Each row is a point on a landscape with many valleys, with its height.
From any point a ball rolls to the lowest of the 2 points nearest to it. It stops when none of these is lower. Distance is the straight distance between rows; heights are no part of it.
K_424 height 11.1: [ -6   2 -10  12  20   2 -13  12 -11   5 -11  26  11  -2 -15   2 -16 -29
   5  -8]
K_350 height 64.6: [ 22   1   2  10   2  -6   1  11  -8   4  -8   0   2   9  -1  -2 -11  -7
 -20   4]
K_103 height 42.7: [  5  14 -10  -1  12  14  24  12   3   1  -4   1   2  -4   7  -7   1   4
 -17  -9]
K_849 height 46.4: [ -3   4   6   9   8   3  -6 -10 -19  10   9   3   8   7  17  -5   6   3
  -8  -5]
K_576 height 55.0: [ -4   4   8  -1   8 -11  -1  11  -1   3   3  12  -2   0  11   3 -18  -1
  -3  -3]
K_512 height 77.9: [ 10 -25 -16   5 -11   3  11  -6   9  -4   7 -22 -14 -18  -4 -14   2  11
  11 -12]
K_197 height 80.6: [ -4  -6  13   4   6  17   4  -9  -2   7   9 -30 -25  -7   6  15 -12   7
  -3  11]
K_344 height 12.9: [ -2   5   3  -1   9   7   5   1  -1  -7  14 -11 -16 -22   1  -2  -3  18
  -1   1]
K_53 height 68.3: [  3   5   4   5   8  -6 -20   9 -22  -1   4  25  10  18  -6  16  -2  -8
  -3  -1]
K_642 height 68.9: [  4   0 -17  -6 -11  16 -15   3  -4   3  -8   3   5 -19  -3  -6  -9  -1
   7   6]
K_681 height 44.5: [  1 -29  10  -2  -2  -4  25 -15  11  -6  27 -27 -11  -2  -1  13   4   6
 -12   7]
K_901 height 34.6: [ -1 -37  14  -4  -6   8  27 -21   7 -15  14 -32 -21  -9   1  14  16 -11
   7  -6]
K_919 height 63.8: [  2  10   0  -1   3 -22 -17   1  -6  -3   4  23  -5   9   0  13   2  -5
  -6  12]
K_443 height 43.4: [ -2  -5  14   2   6 -13   7  -7  -1  13  15  -3 -11  15   0   5 -16   5
  -3   9]
K_376 height 35.3: [ -8 -18   4   0 -12  -7   8  -3   9  -9   7 -26 -24  -2   3  -7   4  -6
   7  -1]
K_961 height 44.3: [  0   2  10   7  -7 -18 -11  18  -4 -17  -3  -8  -2  23   9   0  -6  -2
   4  -4]
K_83 height 86.0: [  4  19  14  -2  11 -14 -26  -3  -4  -7  -3  20  33   8   0  -4   5 -27
  11  -5]
K_387 height 71.4: [  2   6  -8   8  -3   4 -26   2 -10   9  -4  16  18  18  -4   4   2  -9
 -10   2]
K_725 height 44.0: [  7   6  -3   0   2  -3 -10   1   9   3 -12  23  31  11   7   5  -4 -25
  -4  -6]
K_309 height 89.3: [  4   9  12  -4  15   0 -22  -4 -11   6  -3  27  40  -6 -10 -12  -3 -28
   6  -6]
K_366 height 28.6: [-18   0  -6  -2 -10  -5  -3  -7   6  12   0   4   6  19   2   1  -1   1
  -2  -1]
K_578 height 59.6: [ 11   2   9  -7  -5  -8 -21  -5 -15  10 -11   7  16   4  12  -2   3  -3
   9  -8]
K_912 height 35.5: [  1  -7   2   7   1  -7  21  -8   4 -12  24 -17 -21  -6   5  10   7   5
 -14   2]
K_29 height 55.7: [ 6  8  0 -9 -6 -2 -8  4  5 -9  6 16 16  0 -9  9  5  7 -8 14]
K_551 height 51.5: [  2  19   7   4  -2   5   1 -12  -8   1  13  -5   3  -1  11 -12   0  12
  -2  -3]
K_312 height 75.3: [ -3   6  -4  -1  -6 -16 -12  15  15  -4 -12  14  13   2  -2 -11   6  -8
  -4   4]
K_407 height 60.5: [-11 -12   2  -5 -12   0   7 -12  13 -10  21 -17  -7  16  -7   7   6  16
 -12  15]
K_152 height 26.7: [  1 -11   1  -9   7  -1   6  14  -2 -13  12 -10  -9 -22  -1  -3  -7  17
 -12 -11]
K_882 height 49.6: [-12 -10   4   4   9 -20 -12   7  -1  14  11  -2  -9  11  13  14 -14   4
  -8   5]
K_562 height 51.8: [ -9  -8   7  -5  -3 -16  -8  11  -1  -8  -3  -4  -8  10   5   7   7   9
  10   4]
K_343 height 72.9: [  5  -9  -3 -10 -12  10   5  -1  -4  -2  -3 -25  -6 -26   7  -2   9   6
   4  15]
K_599 height 78.4: [  2  19   4  11   1 -25 -15   9   0  -2 -13   9  11   3  -9 -17  -5 -19
   6  -3]
K_107 height 60.2: [ -4   3   6  -2   9 -12  -7  13  -9  10  -4  21  -8   1 -10 -21  -1 -16
 -10   4]
K_190 height 49.0: [ -2 -22   1   1  -2  11  16 -22   3   4  18 -30 -27  -5 -15  -3  15   6
  -1  -5]
K_121 height 57.6: [  8 -13 -12  20  -5 -14  -6  -1 -10   2   6   8 -11   3   6   3  -4  -5
  -2   1]
K_719 height 82.4: [  0  18  13  -4   5 -19 -21   5  -3  -1 -14  11  22   9   0  -4  -8 -28
   6 -23]
K_569 height 35.8: [-11  11   0  18   6   9   3   9  -7   7  -9   5  -3   7  -6 -19 -10  -8
   8   1]
K_668 height 70.9: [  3 -10 -12  -4 -19  13  -1  11   6  -8  -6  -5   4 -21   1 -13  -1   8
   0  10]
K_675 height 26.6: [  3   0  -4   9  -4   2  17  -4   0  -8   4 -10 -13  -3  18  13   5  -1
 -13   4]
K_284 height 59.8: [ -6  14  -4 -18  -9 -11 -18  -1   0   1  -1  17   2  -1  -3   9   7   0
  -1  10]
K_47 height 28.9: [ -4 -10   2 -13   0  17  23  -6  -2  -6   7 -17 -16 -12  15  -6  -5  14
   2 -18]
K_346 height 43.6: [ -5   9  -6   3  10  10   5   4  -5   7   6  24  25  -3  -9 -14  -3   3
  -2  -6]
K_586 height 80.9: [ 21 -24  -3  -2  -8  12   9 -14  11  -1  15 -37 -11 -20   2   6   4   9
  -6  -1]
K_735 height 65.9: [  1   9   7   3   3  -8 -12  11 -17  -7 -15  19 -13   9 -13 -10   8 -12
   3  -3]
K_49 height 63.6: [ 13  15   0   3   1  -3  -8   0 -12  -2  -7  11  11 -12   0 -13   1  -2
   4  -8]
K_697 height 49.1: [  8 -28  11  -3   1   7  34 -19  13 -10  34 -36  -5  -7  -7  -2   7   6
   3  -5]
K_342 height 37.0: [ -9   4 -13   5  12   8   4  10   1   9  -6   3  10   5  10 -13  -9   2
 -10 -17]
K_72 height 33.7: [ -1  11   4   4 -17  -8  -7   8  -2 -10   0 -20 -18  12  -3   3  -7  -4
   1   3]
K_167 height 9.7: [-14  18  -4   3   8  -2  -4   3  13   4  -9  -3   0   1   4  10   3  -3
   5   9]
K_754 height 57.7: [-10  -8   3  -2  -5 -15  -5  -4  -2  -5   4   5 -24  19   3  11   6  -4
   9  13]
K_472 height 75.1: [ 16  -8  -9   3 -13   4  13  -5  10  -9   6 -21   1   2  -5 -14  -7  11
   5  -4]
K_532 height 58.1: [ 9  1  2  5  0 -4  4 -2  4  7 -3 18 13 -2  3 -5 16 -2 10 15]
K_915 height 60.9: [-10  16   6   0  15 -12 -10  17  -3  -3  -5  23   4   2   2   7 -13 -13
  11  -5]
K_612 height 21.4: [ -2   7  -7  12 -16  -5   4   3  16 -13  -4 -13  -5   8   4   1   3   7
  11  10]
K_319 height 75.2: [ -3 -18   1 -10 -19  22  -1  -5  -3  -9   6 -24 -13 -11   3   7   8  10
  -1  -3]
K_590 height 78.0: [ -2 -14   5   4  -5  20  -3 -13  -5 -10  18 -37 -20  -6   3  21  -2   4
  -2   4]
K_971 height 52.5: [ -4   3   5   4   0  -5  -5  12  -8  -1 -10  25   8   3  -5   1   2  -5
  23  18]
K_502 height 27.1: [-14  -6  -5  10  -7   2   2   0   3   6  -2  -9  -2  10   2 -16 -14  -2
   2   4]
K_405 height 36.2: [-11   3  15  -5   0   2   3  -9  -6  16   1  -7  -4  21   4   6  -6   6
 -15   3]
K_701 height 36.5: [  2  -1  -6  -7  13  18  -5   2  -4  12  -9  33  31  -4  -8  -9   3 -10
   2  -7]
K_301 height 72.2: [  9  12   1  -4 -21   0  10  -7  12   0  -1 -11  -1   7  -9 -11  -8  14
  -5   2]
K_266 height 26.3: [ -4 -12  -6 -11   4   1  -8   9  11  10 -10   4  17 -18  14  -1   3  11
  -6 -12]
K_844 height 49.8: [ -6  18  -5  13  18   8  -9  16   3  -1  -2  11  29  -1 -12 -12  -4   3
  -2   6]
K_445 height 54.3: [  3   2   5  -5  -4  -7  13   0  -2   4  -7   5  -7  -1   0 -27  -5 -11
  -8  -1]
K_997 height 62.9: [-14 -19   5  -6 -12  -5   0 -13   0   0  11  -8 -21  16  -6  20  16   5
  -3  14]
K_529 height 26.0: [ 10 -10  -7   6  18   5 -17   9  -8   9 -17  26  24   1 -14   0  -6 -20
  -7 -14]
K_408 height 8.9: [  7   7 -11   3  -3  -7   8   1  17   0   1 -10   3 -15   1   1   3  16
   5   9]
K_850 height 80.8: [ 18 -15  -6   3 -11  14  11 -12   5 -12   7 -38 -22  -7   2  21  -1  -3
  -9   1]
K_815 height 72.3: [-20  17   1  -5   3  -6  -2  13  11   2  -7  18  18  -9   2 -12  -3 -13
  -2   7]
K_330 height 49.5: [  4  -5  -8   4  -4   2 -12  -8  -4  -3   2 -14 -17   8  -2   3   5  17
   4  -5]
K_260 height 20.2: [ -2   8  -5  -6  10   5   3  11  15   9 -16   0  10 -12   9   9  -2   5
  -2  -2]
K_756 height 66.5: [ 12   6 -13   2   1  10 -10   3  -5   1  -8   4  -1  -6  -7   0  -2   3
  -4 -10]
K_781 height 44.4: [ -2 -12   9   1  -2  -4  22   1  13 -12   2 -14 -16  -3  -5  -9  15  13
   5   8]
K_354 height 17.5: [ -6  -3  -2  -6  -6  10  12   2   0   0  -1 -13  -3  -2  16  -1  -8   2
  -3  -1]
K_469 height 41.6: [-3  8  4 -2 13  2  2 -9 -7 11  8  2  9 15 11 16  2 11 -9  2]
K_161 height 35.7: [ 10   7 -15   9   8  10 -23   1   3   0 -11  21  38   4 -17   5  -4 -23
  -6  -9]
K_10 height 43.5: [-11  23 -11   1  13   7  -6   0   3   8 -10  16   3   3   2   0   2  -3
   0 -23]
K_39 height 21.7: [  0   3  -7   9  13  -2   6   3  12   3   3 -17 -18 -21  -7   3  -6   7
  -2   9]
K_116 height 31.8: [-13   1  -2  -8   5   9   3   3   2  14   5   6  17  -6  16 -10   1  12
 -13  -6]
K_60 height 48.5: [  9  18   3  -3   0  11  17   9  -2   5 -13   9   2   0  -4 -16  -7  -4
 -11  -2]
K_567 height 50.8: [-13  -4   0  -1 -10  -8   9  -4  12   0   7  -9  -6  -2 -13 -21  10   9
   6  18]
K_716 height 55.4: [ -6  14   4 -10 -13   0   5   0  -2 -13  -3  17 -10   3   6  18  -7  -2
  13   1]
K_154 height 63.9: [  1  16   0 -10  -6   0 -13  -4   1   2  -6   4  -8 -12 -14  -5  11  14
   1   1]
K_390 height 21.0: [-18   2  -9   7   0  -7  -8   3  12   8  -4  -2  -6  23   1  15   0  -2
  -8  15]
K_463 height 67.5: [-19  16   7  -6  19 -10  -9  24   8  -4 -16  17  17   2  -4   1   3 -26
   0  -5]
K_614 height 67.1: [  8  -9   4  -5   8  27  -5   2 -18   5  -6  11  15  -3   7  -3   0  10
   6   5]
K_482 height 68.5: [ 11  16   3   5 -12 -10   3   2  -2   4  -1   5   3   8 -18  -2 -14   1
  -5   8]
K_664 height 43.0: [ 12  -7 -10   0  -1 -12   2  -7   0  -1  -5   2 -19  -7   2   0  10  12
  11 -13]
K_960 height 53.9: [ -7 -14 -12  16   6   1  -6  -2 -11   8  -3  -9 -17   1   3   1   8   3
   5   5]
K_351 height 64.4: [  4  -1   3  -3   6  10  -4   2 -25  -8  -4  25   7   0   3   7  -2  12
   5   4]
K_944 height 42.3: [ -5 -31  12  -8  -9  19  33 -22  11   0  21 -34 -17  -5  -9  -4  11  -3
   5 -11]
K_99 height 50.5: [ 17  18  -6  -6   5  -5 -10   9   5  -8  -4  22  26  -3  -4  10  -3  -8
  -9  -2]
K_941 height 44.9: [ -3   4   5   6   7   9  -4   3 -10  -1 -11  13  18   7 -13 -11 -11  -3
  20   6]
K_323 height 24.4: [  0 -16   8  -4 -18   6  20 -20   7  -6   0 -28 -24  -1   4  11  11  -3
  15  -3]
K_62 height 60.7: [-10   7  11 -18   1   9   5   1 -10  -7  -2  13   6   2   2  14  -5  11
  10   9]
K_22 height 49.7: [  5   1  -2 -12 -10 -11   9  -3  -3 -12  -3   7 -17  -6  -1  21   2   9
   3  -3]
K_772 height 54.6: [  2  15   9   1   6 -11  -2  -7  -6   8  -6   2   6   5  12   2  -2  -4
  11 -25]
K_916 height 49.3: [ -3  21  -8  -4   7   6   6  -6  -2   0  -9  -4   6   5  16   7  10   7
   8 -21]
K_507 height 55.2: [  1 -10   3  -6  -4  13  17 -12   8   4  13 -22 -18   3 -18   4  -2  12
 -13   6]
K_714 height 61.3: [ 18  -7  -7  18  10 -16   1   6  -5   3  -5  21   5   6   0  -4  -4 -11
  -6   3]
K_6 height 61.2: [  9  -8  -5  -9   1   4  -3   3   8  15 -15  14  19 -10  -3 -17  11   4
   9  13]
K_655 height 34.9: [ 12 -15 -11  -1 -14  -1   8 -23   3   0   5 -10 -24  -7   5   7  14   5
  13  -4]

For each start below, name the point where the ball stops.
K_53 | K_424
K_154 | K_424
K_343 | K_167
K_997 | K_408
K_719 | K_405
K_107 | K_167
K_916 | K_167
K_512 | K_323
K_351 | K_323
